Points on a hilly landscape, in no order, each with its height.
A ball rolls from a point to whichever of its 4 nearest points has the largest drop for the distance, and stops where none of them is lower. Distance is the straight distance between rows; heights are no part of it.
<1012>: [  2  23  22  11   7  36 -63  32  29  15  -9 -27  46 -35 -19 -16 -13  27
 -13   4 -21  17  35  50  20 -11   3  -5 -37 -11 -28  15  -5 -15  -3  19
  -6  39   0  15 -10  16 -33 -15   1   4 -11  15  -1 -28  15 -24 -18 -10
  22]  (h 110)
<497>: [ 21   3 -45  -6  26  -9 -23  -1  -2  13   8  -4  17  -2   0 -15   2   8
   2   3 -49 -26  -4  49  -9  -7   9   7 -12 -24  18  25   5  16   1  -7
  -2 -17  12   3 -10 -15  27  42  31   3 -33  -3  23  11   0 -18   4  13
  -3]  (h 489)
<729>: [  5  12  30  17  16  27 -70  35  42  18  -9 -22  75 -40 -22  -3 -16  32
 -16   7 -21  13  34  53  18 -14   3 -15 -36 -11 -35  25 -11 -14  -7  21
  -8  50   6  26 -14  26 -42 -19   6  -2 -13  14  -9 -36  10 -35 -22  -2
  32]  (h 65)
<687>: [ -1  14 -28 -18 -51 -45  80 -27 -21 -34  14  27 -69  55   5  23  23 -58
  38   6  18 -13 -13 -89 -18  25  22   6  36   8  27 -24 -12  25   0 -28
   7 -33   5 -22   3  -4  22   3 -35 -22  23 -10 -17  15  18  33  14   8
 -28]  (h 502)
<572>: [ -3  19  64  23   8  40 -62  43  43  28   2 -17  33 -49  -6  48 -23  21
  -5 -17  16  23  39  -5  32 -37 -12 -30 -19  22 -34  12   9 -30  37  26
   5  37 -28 -22  -2  32 -67 -40 -37  -2  27  33   3   6  24 -17 -26 -23
   2]  (h 354)
<640>: [ 10   5 -24 -35 -42 -31  74 -28 -26 -32   9  25 -64  46   1  16  16 -44
  26  12  10 -13  -9 -80 -14  27  14  19  31   9  20 -14  -8  23 -20 -14
  12 -38  16 -14   8  -7  21   3 -33 -16  22 -14 -15   8  22  23  12   3
 -23]  (h 442)
<45>: [ 33 -11 -25 -53 -15 -29  68 -33 -21 -28   1  31 -35  35  -7  -3   3 -12
  20  40   1 -19  -5 -46 -14  22  13  31  25   6  15   4  -6  40 -52  -8
   6 -36  28   1   8 -10  44  26 -17 -13  11 -16 -27  -9  20  13  17  -7
 -17]  (h 235)
<119>: [ 36 -26 -25 -45   4 -30  53 -32 -16 -16   2  28 -17  23  -1  -7   0   7
  13  38  -3 -23 -14 -22 -15  12   3  26  17   1  23  12  -8  34 -46  -8
   5 -36  27  12   6 -12  44  34  10 -11   3 -15 -19  -6   8   7  12   0
 -13]  (h 89)
<161>: [  5 -21 -10 -34 -19 -11  54 -25 -33 -22  12  12 -46  25  11   2  10 -22
   3   7  17  -7 -26 -48  -5  24 -12  23  22  13  17 -10  -4   7 -17  -3
   9 -33  15   0  10 -11  15  -1  -5  -4  25 -15  -5   7  -1  19   2   8
  -6]  (h 476)
<655>: [  5  12 -29 -27 -48 -43  82 -30 -22 -36   7  33 -66  56   3  16  22 -54
  36  16  11 -14  -4 -88 -19  25  28  13  32  12  21 -15 -12  28 -11 -26
  10 -38   9 -19   8  -6  28   5 -43 -22  18 -13 -20  15  27  30  12   2
 -28]  (h 441)
<494>: [-15  23  46  22   6  43 -53  36  32  16 -13 -23  11 -34  -7  11 -16  16
 -13 -15  10  29  41   9  20 -25   1 -13 -28   7 -28   6   9 -30  24  17
   7  26 -27 -14   3  13 -44 -31 -28   2   2  19  11   6  24 -12 -19 -20
   3]  (h 196)
<664>: [ 14  13 -38   2  17   6 -41  10  -2  12   4 -18  27 -13  -8 -22   0   7
   0   1 -52 -11   7  62  -2  -3   7   5 -20 -25   5  20   6   9   3   3
  -8   2  10   4 -12  -7  11  30  26  10 -31   3  20  -1   4 -19   1  11
   3]  (h 445)
<827>: [-16   7 -13   2 -44 -25  58 -25 -25 -20  26   4 -63  34  10  18  16 -41
  25 -20  34  -9 -38 -61 -10  23 -13  -3  46   2  23 -47  -4   4  13 -13
  -1 -10   1 -26  -3  -4   5  -4 -17  -8  37  -6  -9   8 -22  32  21   7
 -19]  (h 352)
<519>: [ 32  15 -37 -44 -21 -42  79 -33 -16 -36 -16  42 -31  51 -13  -9   7 -25
  39  62  -7 -20  18 -52 -24  24  45  35  31   7   8  -2   3  61 -58 -29
  -5 -33  32  -5   3 -10  63  43 -43 -13  -1 -16 -38 -18  34  16  37 -17
 -24]  (h 267)
<474>: [ 26 -28 -22 -37   8 -20  39 -26 -21 -10   2  22 -12  18   7 -17   3  15
   4  26  -2 -20 -20  -8 -11   9  -6  21   3  -5  25  11  -7  18 -32  -7
  10 -37  20  13  10 -16  39  24  20  -8  -2 -13  -9   5   3   7   4   5
  -8]  (h 167)
<411>: [ 17 -20 -14 -42 -16 -15  57 -28 -32 -21   9  18 -43  27   5  -1   8 -15
   8  16  12 -11 -21 -43  -7  23  -8  28  18   8  17  -4  -6  14 -29  -4
  12 -35  19   5  12 -12  21   5  -4  -6  21 -15 -10   4   5  16   4   5
  -9]  (h 66)
<690>: [  7   9  15  17  17  20 -71  33  34  18  -8 -20  78 -37 -21  -3 -12  16
 -17   4 -37  11  27  62  15 -12   7 -16 -29 -14 -36  26  -9  -6  -4  18
 -17  50  12  29 -19  24 -32  -8  17   6 -25   8  -4 -39   2 -37 -16   3
  34]  (h 111)
<621>: [-43 -12  39  46   2   6   2   0   7   8  -8 -11 -17  -6  21   2   2   2
  -7 -26  49  29  -4 -13  -5 -21  -8 -23  12  18  -4 -25  13 -26  40  -2
  -3  13 -49 -16  14   4 -15 -19   3  16  -3   7   9  16 -31  24   2 -16
  -1]  (h 361)
<498>: [-21  35 -25  14 -63 -53  78 -29 -15 -25  23  21 -66  48   2   9  19 -17
  55 -24  49 -15 -48 -67 -10  28   3 -30  36  -3  44 -69 -13  11  14 -36
  -1  -4 -18 -38  -4  -2  22  -5 -17 -29  44  10 -28  19 -16  55  27  -1
 -44]  (h 245)
<398>: [-24 -21  11   5   6  14  12  -5 -21  -1 -11  -2 -26   7  22 -19  10   1
 -20 -12  25  12 -15  -4   0   0 -14   6  -5   7   7 -10   7 -23  12  -3
  13 -20 -15   4  14 -15   3 -14   9  10   0  -6  13  22 -13  18  -9   4
   1]  (h 426)
<911>: [  5  14  51  14  19  37 -68  39  49  23 -10 -15  72 -47 -19  14 -23  45
 -21   6  -5  15  41  35  26 -16  -7 -17 -42  -1 -40  25 -13 -23  -3  28
   1  50  -1  18  -6  28 -54 -34  -8 -12   8  22 -10 -27  20 -35 -31  -8
  25]  (h 166)
<939>: [-26  11  54  46   5  18 -41  27  37  23  -6 -18   5 -27   4  30 -14  11
   4 -28  31  29  31 -12  12 -42   0 -35  -9  16 -18  -5  15 -31  52  11
   5  27 -52 -34  11  22 -45 -29 -23   6   3  30  10  19   3   2  -9 -29
  -8]  (h 306)
<749>: [ 13  -5 -29  -8  19  -3  -9  -5 -11   7  -3  -1   6   2   5 -36   3  24
   1   5 -22 -12  -6  39  -6  -2   0  10 -22 -21  20  12   0  -1  -4  -3
  13 -23   5   6   4 -18  23  19  29  -2 -22  -1  13  16  -1  -4  -1   5
  -6]  (h 446)
<773>: [-37 -20  24  26  -4   5  21 -10 -14  -2   0  -8 -30   7  24  -1   7 -12
 -10 -23  46  18 -23 -19  -6  -3 -18  -8  21  16   4 -31  10 -21  28  -3
  -4   0 -28  -7  10  -4  -6 -15   6  16  10  -4   8  11 -33  27   5  -3
   3]  (h 241)
<935>: [ 39 -21 -29 -41  11 -37  55 -33  -8 -14   0  35  -9  28  -5   0  -3   1
  15  48  -7 -26  -5 -24 -18   9  14  25  24   2  21  17  -6  48 -51 -11
  -3 -35  30  13   1 -10  54  49   7 -13  -3 -21 -24 -14   9   4  21  -2
 -12]  (h 134)
<872>: [-13 -22   1 -13 -14  -3  44 -21 -33 -12  11   4 -46  20  19   2  11 -25
  -2  -9  29   0 -32 -38  -5  18 -20  15  25  13  13 -21   0  -7  -1  -3
   6 -23   2  -1   9 -10   4  -9   2   4  25 -13   4  11 -19  25   4   9
  -1]  (h 642)
<203>: [ -4  25  44  14   8  45 -60  37  35  18 -10 -23  31 -39 -16   6 -18  29
 -15  -3   0  25  41  25  26 -18  -1  -9 -37   4 -35  13  -1 -26   7  23
   3  34 -14   0  -3  17 -47 -32 -22  -3   4  20   2 -11  30 -22 -27 -15
  14]  (h 164)
<666>: [  3  14  68  13  13  45 -67  44  43  28  -1 -12  55 -55 -10  42 -28  37
 -16  -5  14  19  38   5  34 -27 -17 -25 -30  19 -40  21  -1 -30  19  30
   6  41 -14  -3  -7  33 -70 -47 -33  -9  33  29  -3  -4  28 -29 -36 -13
  14]  (h 112)
<901>: [ 36   2 -34 -43  -5 -45  72 -32  -7 -25 -12  38 -21  44 -14  -3  -1 -21
  30  66 -11 -23  15 -38 -22  15  37  32  35   7  10   6   2  64 -62 -24
 -12 -29  36   3  -3  -9  65  57 -25 -12  -3 -21 -37 -27  23   9  38 -14
 -16]  (h 208)
<417>: [ 25 -20 -31 -21  21 -18  14 -17 -14   3   1  13   2  10   8 -24   2  23
   4  16 -14 -22 -15  21 -11   0   1  14  -8 -16  29  15  -3  13 -16  -6
  10 -31  13  11   7 -21  38  30  33  -7 -20  -7   5  13  -3  -2   3   9
  -9]  (h 252)
<120>: [ 30 -18 -39 -18  28 -26  10 -17  -3   4   4  17   7  10   6 -13   2  16
   5  17 -28 -31 -13  24 -16  -4   4   9  -3 -17  28  23  -3  24 -14 -11
   7 -32  16   7  -1 -19  43  43  33  -7 -24  -9   8  14  -1  -8   7  13
 -11]  (h 313)
<246>: [  5 -12  16  28  38   3 -84  39  45  25 -20   1 115 -36 -16  21 -17   5
 -36  -7 -52  -1  28  59   8 -18  18 -28 -29 -10 -50  48  -7  -9   3  14
 -19  53  19  41 -14  24 -35 -19  19   8 -41  -4   5 -29 -10 -62 -15  20
  41]  (h 186)
<1004>: [-27  13  46  37   6  32 -43  29  27  17 -13 -21  -1 -24   3  12  -9  10
  -9 -22  24  31  35   0  13 -35   3 -21 -19  11 -21   1  13 -32  41  10
   9  18 -42 -22   8  12 -38 -31 -24   5  -5  19  16  18  11  -1 -15 -22
  -4]  (h 232)
<473>: [ 36 -21 -41 -24  34 -38  25 -21   6   5   3  30   8  15   5   6  -3   5
   3  29 -30 -36  -9   8 -22  -6  14  13  12 -10  29  34  -2  39 -23 -14
   0 -38  21  12  -4 -18  55  58  30  -9 -25 -19   3   5   0 -11  13  15
 -10]  (h 242)
<825>: [ 25   3 -54 -10  35 -13 -25   1   2  13  10   4  21  -6  -3  10  -2  -8
  -6   3 -65 -31  -2  47 -12  -5  15   9   0 -14  16  39  10  30   4  -8
 -11 -21  15   4 -18 -17  31  50  31   6 -33  -9  32  11   4 -26   6  25
  -4]  (h 472)
<58>: [-32 -15  16  20 -13  -2  32 -17 -21  -9  11  -8 -39  11  20   4   8 -20
  -2 -24  43  12 -32 -30  -7   7 -23  -5  35  14   7 -40   6 -13  20  -2
  -5   2 -19  -9   6  -2  -5 -10   4  13  21  -6   2   6 -38  30  12  -2
   2]  (h 292)
<683>: [-20  -7  -2   4 -30 -11  48 -22 -28 -16  21  -3 -54  24  15  11  13 -35
  11 -23  36   1 -38 -46  -7  17 -22   0  43   7  15 -40   1  -5  12  -4
  -4  -6  -5 -16   0  -3   1  -8  -5   3  32  -8  -2   4 -31  30  16   4
  -8]  (h 468)
<808>: [  2   3 -18  -1  13  11 -21   4 -10   7  -6 -10   5  -4   5 -40   4  24
  -3   1 -17  -2   1  42   0  -3  -1   8 -31 -19  11   7   4 -13   2   2
  14 -11  -1   3   5 -16  13   6  18   3 -22   5  15  15   3  -3  -6   1
  -1]  (h 440)
<896>: [ 18   4 -26 -45 -38 -31  77 -31 -26 -36   2  31 -56  46  -5   6  12 -38
  29  25   5 -15  -2 -74 -15  26  22  28  28  11  14  -4  -7  32 -33 -16
  11 -40  21 -11   8  -7  31   9 -37 -18  17 -15 -22   5  30  21  14  -2
 -23]  (h 277)
<157>: [  7   5   2  17  17  16 -71  31  27  16  -7 -21  77 -33 -20  -3  -6   6
 -20   3 -48   7  23  68  15 -11   9 -13 -23 -13 -32  26  -4  -1  -3  12
 -24  45  14  28 -21  20 -24   1  21  14 -31   5   0 -36   0 -38 -10   8
  32]  (h 138)
<788>: [ 20   8 -48  -4  26  -1 -41   9   1  12  11 -10  29 -16  -8   1   0  -8
  -6  -1 -68 -20   2  61  -4  -3  12   5  -7 -17   5  30   9  21   6  -4
 -16  -4  15   7 -22 -10  18  42  32  14 -33  -3  29   2   3 -29   1  21
   6]  (h 401)
<295>: [  2  23 -10  10   8  25 -52  23  10  12  -5 -28  30 -23 -15 -31  -4  17
  -6   1 -34   9  21  62  10  -6   5   3 -32 -22 -12  11   3 -11   0  11
  -4  22   4   7  -8   3 -11   6  13   9 -25  10  10 -14  11 -19  -9  -5
  12]  (h 188)
<540>: [ -1  13 -10   4  10  20 -32  11  -4  11 -10 -18   8 -10  -1 -40   2  22
  -6  -3 -19   6  11  46   5  -6   2   7 -35 -19   1   4   4 -16   4   6
  10  -3  -4   0   4 -12   1   3  10   5 -21   7  16   8   8  -8  -9  -3
   1]  (h 264)
<902>: [ -3   9 -22 -18 -48 -34  71 -26 -26 -27  19  19 -67  46   6  21  20 -52
  30  -5  20 -15 -21 -79 -14  24   6   8  38   6  27 -29  -9  16   0 -17
   6 -29   7 -23   0  -7  14  -1 -27 -19  31 -11 -13  12   4  29  14   8
 -24]  (h 581)
<959>: [  7   7 -16  10  16  15 -68  30  14  15  -1 -20  65 -31 -19  -4  -4  -4
 -16  -2 -60   3  15  71  11  -7   8  -7 -20 -14 -24  26   4   7   1   7
 -27  36  16  23 -26  13 -15  12  27  20 -34   3  11 -31   0 -34  -9  12
  27]  (h 175)
<102>: [  3 -10   4  21  33   8 -79  37  32  19 -18  -3 102 -36 -20  16 -12  -4
 -37  -6 -61   1  19  64  11 -14  19 -20 -23  -6 -44  43  -3  -2   1   8
 -26  49  20  42 -22  22 -28 -13  24  17 -42  -5   8 -30  -7 -54 -11  21
  40]  (h 180)
<554>: [-12  24  12  16   6  38 -45  25  10  11 -16 -25   7 -19  -6 -29  -4  21
 -13  -7  -8  20  26  36  14 -12   5   2 -39 -12 -14   5   6 -25   9  12
   9  12 -14  -3   3  -1 -19 -16  -8   5 -15  13  14   2  16 -10 -14 -12
   5]  (h 109)
<97>: [-10 -14  -6 -15 -26  -9  51 -22 -34 -20  17   4 -54  26  14  10  15 -35
   5 -10  28  -4 -32 -50  -6  22 -19  14  34  11  15 -28   0  -1   0  -4
   3 -20   4  -9   3  -7   4  -6  -6   1  27 -13  -2   9 -16  27   9   9
  -6]  (h 75)
<332>: [-21   6  -5   6 -39 -17  53 -24 -24 -17  24  -2 -58  28  10  13  13 -33
  20 -26  41  -4 -40 -49 -11  20 -20  -6  46   4  20 -52  -2  -2  15  -9
  -6  -2  -4 -22  -2  -4   0  -5  -7   0  36  -4  -8   4 -33  33  21   3
 -13]  (h 343)
<106>: [  6  -2 -22   6  26  11 -72  28  10  15  -7  -7  74 -35 -19  13  -4 -18
 -33  -3 -74  -3   9  69  11  -4  14  -8 -13  -2 -29  37   7  13   3   1
 -33  31  22  32 -30  11 -10   8  28  27 -38  -3  19 -24  -1 -43  -9  25
  32]  (h 213)
<807>: [  2  16  63  11  14  46 -66  43  45  26  -4 -14  56 -53 -14  33 -25  40
 -18  -1  11  19  39  13  35 -23 -14 -22 -36  15 -41  23  -5 -27  13  28
   5  43 -12   3  -5  29 -65 -44 -28 -12  26  26  -5 -12  28 -29 -35 -12
  17]  (h 219)
<363>: [-34   1  30  31   8  26 -25  15   8  11 -19 -15 -13 -11  13 -11   1   5
 -18 -19  23  28  18   4   7 -20   0 -10 -19   7  -9  -7  14 -32  32   2
  11   2 -37 -11  13  -3 -16 -24  -9   8 -12   7  20  23  -1   9 -10 -12
   0]  (h 275)
<385>: [ 13 -28 -12 -35  -3  -9  44 -25 -33 -14   4  16 -30  19  11 -10   6   2
   1  11  12  -9 -26 -25  -5  18 -12  24  10   5  19   0  -5   6 -24  -3
  14 -36  15  10  15 -15  22   5  10  -4  11 -13  -3   9   0  16  -1   6
  -5]  (h 398)
<941>: [ 11   8 -34   4  19  11 -60  21   3  13   4 -18  49 -26 -15   0  -2 -11
 -17  -2 -70  -4   9  70   6  -2   9  -2 -12 -14 -14  29   8  13   5   2
 -26  20  18  20 -28   5  -4  24  29  22 -35   1  21 -18   1 -32  -2  18
  20]  (h 236)
<782>: [-41 -10  27  35 -12  -3  29 -14  -9  -4   7 -14 -31   4  18   2   3 -10
   4 -29  57  21 -30 -23 -10   1 -22 -16  35  16   2 -45   7 -17  26  -1
 -11  16 -34 -17   9   4  -8 -12   4  18  16  -1  -2   2 -46  32  16 -13
   0]  (h 33)
<139>: [ 10  16 -27   7  12  13 -55  20   5  13   3 -24  39 -22 -13 -19  -2   5
  -6   0 -54  -2  14  70   7  -5   7   1 -21 -22  -8  19   7   3   1   5
 -15  18  12  10 -19   4  -3  23  23  16 -30   6  16 -16   4 -25  -3   8
  13]  (h 281)
<184>: [-33  -4  10  21 -25  -8  41 -21 -20 -11  17 -11 -45  13  15   6   8 -20
  12 -30  47   7 -39 -33 -10  13 -25 -10  44   8  11 -52   3 -10  19  -4
 -10  10 -20 -21   3   1  -4  -9  -1  11  28  -5  -4   0 -44  33  20  -4
  -3]  (h 71)
<584>: [  4  17  59  12  15  43 -67  41  47  24  -8 -14  59 -50 -16  25 -27  43
 -19   2   7  19  40  20  30 -19 -11 -18 -40   9 -39  23  -8 -27   5  30
   5  45  -7   9  -4  28 -60 -42 -22 -14  19  23  -7 -18  26 -33 -34 -11
  19]  (h 202)
<318>: [  7  -1  20  25  25  11 -78  37  44  22 -13 -10  99 -37 -18   9 -15  16
 -25   2 -40   3  30  59  14 -16  11 -22 -30 -13 -41  35 -10  -8  -2  17
 -16  55  16  39 -16  27 -36 -14  19   2 -30   3  -5 -39  -4 -49 -16   9
  39]  (h 106)
<227>: [-37  -8  21  29 -18  -6  35 -19 -15  -8  12 -12 -39   9  16   5   5 -15
   5 -30  53  15 -34 -28 -10   7 -23 -14  39  13   6 -49   4 -13  24  -3
 -10  13 -25 -16   6   3  -7  -9   3  16  22  -2  -1   0 -49  33  18  -7
   0]  (h 165)
<388>: [-21  20 -15  10 -50 -29  61 -25 -21 -21  25   2 -63  35   5  14  17 -30
  34 -29  41 -11 -42 -56 -12  23 -13 -15  47  -2  27 -62  -7   4  17 -15
  -6   0  -7 -34  -4  -3   7  -4 -14  -9  38   1 -14   8 -30  37  29   0
 -26]  (h 127)
<1022>: [  6  14 -26   5  13  12 -33  11  -4  10  -3 -16  16  -8  -4 -37   3  19
  -1  -1 -35  -3   6  56  -1  -5   4   7 -28 -26   6  10   4  -7   3   3
   7  -2   4   2  -2  -9   8  16  21   5 -27   7  17   6   4 -13  -3   3
   2]  (h 457)
<449>: [-28   9  32  30   9  34 -33  22  13  12 -17 -18  -9 -16   7  -9  -2  10
 -17 -19  17  29  25   9  10 -22   3  -9 -24   3 -14  -2  13 -31  29   7
  10   6 -34 -12  11  -2 -22 -26 -15   7 -11  12  18  21   9   3 -14 -14
  -1]  (h 262)
<557>: [ 29  -7 -48 -12  31 -23  -4  -9   0   9   7  11  12   5   3  -3   1   7
   3  11 -44 -31  -6  36 -16  -6  10   8  -3 -20  25  30   2  25  -3 -10
   0 -26  14   7  -9 -17  39  51  33  -3 -31  -9  18  14  -2 -17   7  17
  -9]  (h 381)
<272>: [ -5 -27  -2 -17  -4   1  36 -18 -32 -11   2   6 -34  17  18 -11  10  -6
 -10  -1  21   2 -25 -24  -4  14 -19  17   9  10  15 -10   1  -9  -5  -4
  12 -29   2   7  12 -15  10  -8   8   3  13 -14   5  13 -10  20  -2   7
   0]  (h 559)
<525>: [-39  -4  49  54   6   7 -14   9  24  13 -11 -12  -9 -14  16   9  -5   8
  -1 -29  47  32  13 -12  -1 -33  -5 -32   3  17  -7 -19  13 -26  48  -1
   1  20 -57 -27  17  13 -25 -22  -5  14  -5  17   9  18 -20  18  -1 -25
  -4]  (h 340)
<367>: [-28  24  -7  17 -47 -24  57 -26 -19 -18  21  -4 -57  26   0   6  12 -15
  35 -37  50  -3 -47 -45 -11  22 -19 -22  45  -3  21 -72  -5  -4  18 -10
 -11  11 -15 -37  -1  -1   3  -8 -11  -1  38   6 -20   1 -42  39  31  -8
 -22]  (h 221)
<408>: [ -3 -20  -4 -10   9   7  13 -12 -24  -1  -8   3 -18   7  17 -31   9  14
 -10   0  10   3 -17   6  -1   6 -12  15 -14  -1  13  -1   2 -15  -4  -3
  19 -28  -3   8  15 -20  15  -3  17   3  -6  -5   9  22  -6  12  -8   7
   0]  (h 415)
<818>: [ 33 -27 -27 -31  16 -28  33 -25 -14  -6   2  23  -5  16   5 -14   0  17
   6  29  -8 -23 -18   1 -14   4   0  18   5  -7  30  17  -6  25 -32  -9
   9 -35  21  12   6 -16  43  33  27 -11 -10 -12  -7   4   0   4   7   5
  -8]  (h 163)
<922>: [  1  24   3  12   8  30 -59  26  16  13  -9 -27  34 -27 -17 -26  -8  22
  -9   3 -28  15  27  57  15  -8   5  -1 -37 -18 -17  12   1 -13  -1  16
  -4  28   1   9  -8   8 -19  -4   6   7 -20  13   6 -20  14 -20 -12  -7
  16]  (h 143)
<25>: [ 40 -25 -35 -33  27 -43  44 -27   4  -4   0  37   4  26   0   8  -5  -1
   8  46 -18 -33  -7  -9 -22  -1  17  17  23   0  25  29  -3  52 -43 -18
  -7 -37  28  16  -3 -15  61  59  19 -11 -17 -24 -15  -9   2  -5  22   8
  -8]  (h 179)
<177>: [  1 -27  -4 -26  -8  -4  44 -24 -35 -15   8  10 -38  17  14  -6   9 -11
  -3   5  18  -2 -27 -31  -4  19 -17  22  14  10  16  -9  -1   0 -15  -3
  11 -32  10   6  12 -14  13  -4   3   0  19 -15   0  11  -5  19  -2   8
  -3]  (h 537)
<705>: [-16  20  51  31   5  38 -52  37  37  21 -10 -20  10 -34  -3  25 -15  11
  -6 -20  17  29  39  -3  21 -36  -1 -23 -20  13 -28   5  13 -30  37  18
   7  27 -36 -24   3  19 -49 -33 -30   1   7  27  12  11  20  -9 -18 -22
  -3]  (h 234)
<828>: [ 10   4  39  23  27  19 -74  38  57  23 -11 -11 100 -43 -17  12 -22  40
 -21   7 -20   4  36  49  18 -18   2 -25 -41 -12 -39  36 -17 -18  -5  24
  -4  59   9  31  -8  31 -47 -27   8 -12 -12  14 -12 -34   2 -48 -25   6
  34]  (h 145)
<982>: [-33 -22  21  20   0   8  17  -7 -16  -1  -4  -7 -29   5  24  -7  10 -10
 -14 -21  39  20 -17 -15  -3  -1 -16  -3  12  15   3 -22   8 -22  22  -4
   4  -6 -25  -2  11  -9  -2 -15   5  15   5  -7  11  16 -28  25  -1   0
   5]  (h 319)
<109>: [-14  15   7  12   6  31 -33  17   1  10 -16 -19  -1 -11   1 -35   1  19
 -12  -9  -4  17  17  34   9  -8   3   4 -35 -12  -6   1   6 -25  11   7
  13  -2 -15  -4   8  -9  -7 -12  -1   6 -17   7  16  12  11  -3 -12  -8
   2]  (h 31)
<128>: [ 26 -16 -21 -49 -16 -19  60 -30 -29 -25   6  24 -39  29   2  -2   5 -13
  12  26   7 -14 -15 -43  -8  24   0  30  21   8  19   1  -6  25 -40  -4
   9 -37  25   2  11 -11  30  12  -8  -8  19 -15 -17  -1  14  15   7   0
 -12]  (h 329)
<147>: [ -5  -4  -8   1  11  13 -10   2 -13   5 -11  -5  -5   1  10 -39   6  23
 -10  -4  -4   3  -2  29   2  -1  -5  11 -29 -13  10   3   4 -17   4   1
  16 -18  -5   3  11 -17   9  -3  14   3 -17   1  14  20   2   3  -8   1
  -3]  (h 458)
<513>: [-38 -13  28  35   6  15  -2   3  -2   5 -12 -11 -20  -2  22  -8   5  -2
 -16 -22  37  25  -2  -8   0 -14  -8 -10  -1  12  -3 -16  13 -28  32  -2
   6  -1 -37  -7  15  -4 -10 -22   1  13  -7   0  16  21 -17  21  -5  -6
   3]  (h 317)
<1027>: [ 13   7 -43  -2  23   8 -56  17   1  13   7 -14  44 -27 -13   6  -1 -15
 -15  -3 -74 -12   5  68   4  -1  10   4  -9 -11  -8  33  11  20   5  -2
 -26  10  19  16 -27   1   6  30  31  22 -35  -2  27 -11   3 -32  -4  24
  17]  (h 285)
<765>: [ 16 -24 -19 -23  10  -9  22 -18 -22  -4  -1  13 -10  13  10 -27   5  20
  -2  14  -3 -12 -19   8  -8   8  -7  19  -9  -9  25   8  -2   3 -18  -4
  15 -33  12  11  12 -19  30  12  24  -3  -7  -8   3  15  -3   7  -3   8
  -6]  (h 269)
<160>: [ -2 -18  -9   7  44  11 -82  35  20  19 -25  11 105 -39 -22  22 -12 -17
 -57 -12 -77  -6  15  65  12  -3  23 -13 -23   2 -49  50   5   5   2  -1
 -28  36  31  46 -22   8 -15 -16  23  26 -48 -11  23 -15  -7 -63 -13  33
  38]  (h 248)
<200>: [  2  19  44  13  13  39 -68  37  41  19 -11 -21  56 -43 -18   5 -21  38
 -18   4  -6  18  40  37  26 -15  -4 -13 -42  -2 -37  19  -9 -22  -2  25
  -1  45  -2  12  -6  24 -47 -29  -9  -5   3  18  -6 -27  23 -30 -29 -11
  23]  (h 124)
<751>: [-23  -8  12  12   8  19  -7   5 -13   5 -16  -8 -15   0  17 -28   8  10
 -19 -13  16  14  -1  10   3  -6  -6   4 -21   1   3  -5   8 -27  17  -2
  16 -15 -20   0  15 -15  -1 -17   6   9 -13   0  19  23  -4  13 -10  -1
   0]  (h 347)
<755>: [ 34   0 -30 -51 -20 -37  73 -34 -17 -32  -7  37 -34  44 -12  -4   5 -18
  31  50  -4 -18   9 -51 -21  22  30  33  28   6  13   4  -5  51 -56 -17
   0 -36  30  -2   8  -9  51  33 -31 -14   6 -18 -34 -15  29  12  26 -15
 -22]  (h 233)
<824>: [ 40 -13 -30 -45   1 -39  65 -33 -10 -21  -4  37 -18  34 -11  -2  -3  -7
  22  57  -8 -23   3 -33 -20  14  21  29  31   4  16  10  -5  56 -59 -15
  -7 -33  31   8   1  -9  57  48  -8 -12   0 -19 -31 -21  16   6  27  -7
 -13]  (h 168)
<714>: [-24  35 -17  16 -56 -37  64 -27 -20 -22  22   6 -63  37  -3   4  16 -12
  45 -36  51 -10 -51 -54 -11  27 -11 -28  41  -5  31 -75  -8   2  15 -20
  -8   5 -17 -39  -3  -4  10  -7 -16 -14  43   8 -21  11 -29  46  33  -7
 -36]  (h 214)
<149>: [-35   0  40  40   7  22 -23  17  17  14 -16 -16 -11 -13  15   1  -2   4
 -11 -26  31  29  19  -5   5 -29   0 -18 -10  11 -14 -11  15 -32  42   3
   6   9 -46 -19  13   3 -23 -26  -9  10 -10  11  17  24  -5  11  -8 -17
  -3]  (h 286)
<774>: [-37   6  14  27 -28 -11  41 -22 -15 -13  16 -13 -43  11   9   3   2  -8
  18 -34  57  12 -41 -28 -11  13 -24 -18  46   8   9 -63   3 -11  21  -3
 -16  21 -27 -26   6   4  -5  -9  -2  14  28   2 -10  -3 -50  36  27 -14
  -8]  (h 205)
<143>: [ 27   4 -28 -52 -31 -34  76 -33 -23 -34   0  34 -48  45 -10   1  11 -29
  31  37   1 -16   3 -64 -18  25  26  34  25   9  13  -1  -7  39 -46 -16
   7 -40  23  -7  11 -10  39  19 -37 -16  12 -15 -28  -4  31  17  19  -8
 -22]  (h 126)
<4>: [-14  17 -22   1 -52 -38  69 -26 -22 -24  27  12 -67  46   6  20  19 -46
  38 -16  32 -16 -34 -72 -15  22   1  -8  45   0  32 -49 -10  10  13 -22
  -1 -14   0 -30  -5  -1  10   0 -20 -21  37  -4 -13  13 -14  35  23   6
 -29]  (h 479)
<620>: [  8  10  59  16  24  32 -72  40  56  27  -8  -8  91 -50 -15  23 -27  54
 -22   7   1   8  39  31  26 -18  -9 -23 -46  -1 -39  31 -17 -24   0  31
   7  53   2  21  -5  29 -59 -40 -10 -20  14  23 -14 -25  17 -42 -35  -2
  28]  (h 226)
<1035>: [  5 -24 -12 -15  11   0  15 -15 -23  -2  -4   7 -13   9  14 -30   7  19
  -6   6   4  -5 -16  11  -2   6  -9  17 -16  -4  20   2   0  -7 -10  -2
  16 -29   3   8  15 -21  21   3  20   2  -8  -6   7  19  -2  10  -5   6
  -4]  (h 356)
<86>: [ -2  -4 -17 -22 -35 -20  60 -25 -31 -25  19  12 -63  36   9  17  15 -44
  16  -4  19 -10 -26 -65 -11  23  -6  13  38  10  19 -24  -5  10  -4  -8
   7 -27  13 -15   3  -7  10  -2 -18  -8  30 -13  -8   8  -3  25  12   9
 -14]  (h 711)
<264>: [  6   5  74  12  23  41 -69  44  44  38   6  -1  82 -64  -2  57 -29  49
 -17  -9  19   9  30   2  40 -27 -28 -36 -32  26 -42  30  -2 -33  25  34
  12  43 -11  -1  -6  35 -80 -53 -33 -13  50  32  -5   3  24 -34 -39  -5
  13]  (h 388)

Where does a ball stop that starts at each point below?
<497> => <119>
<825> => <119>
<525> => <729>
<664> => <729>
<941> => <729>
<106> => <729>
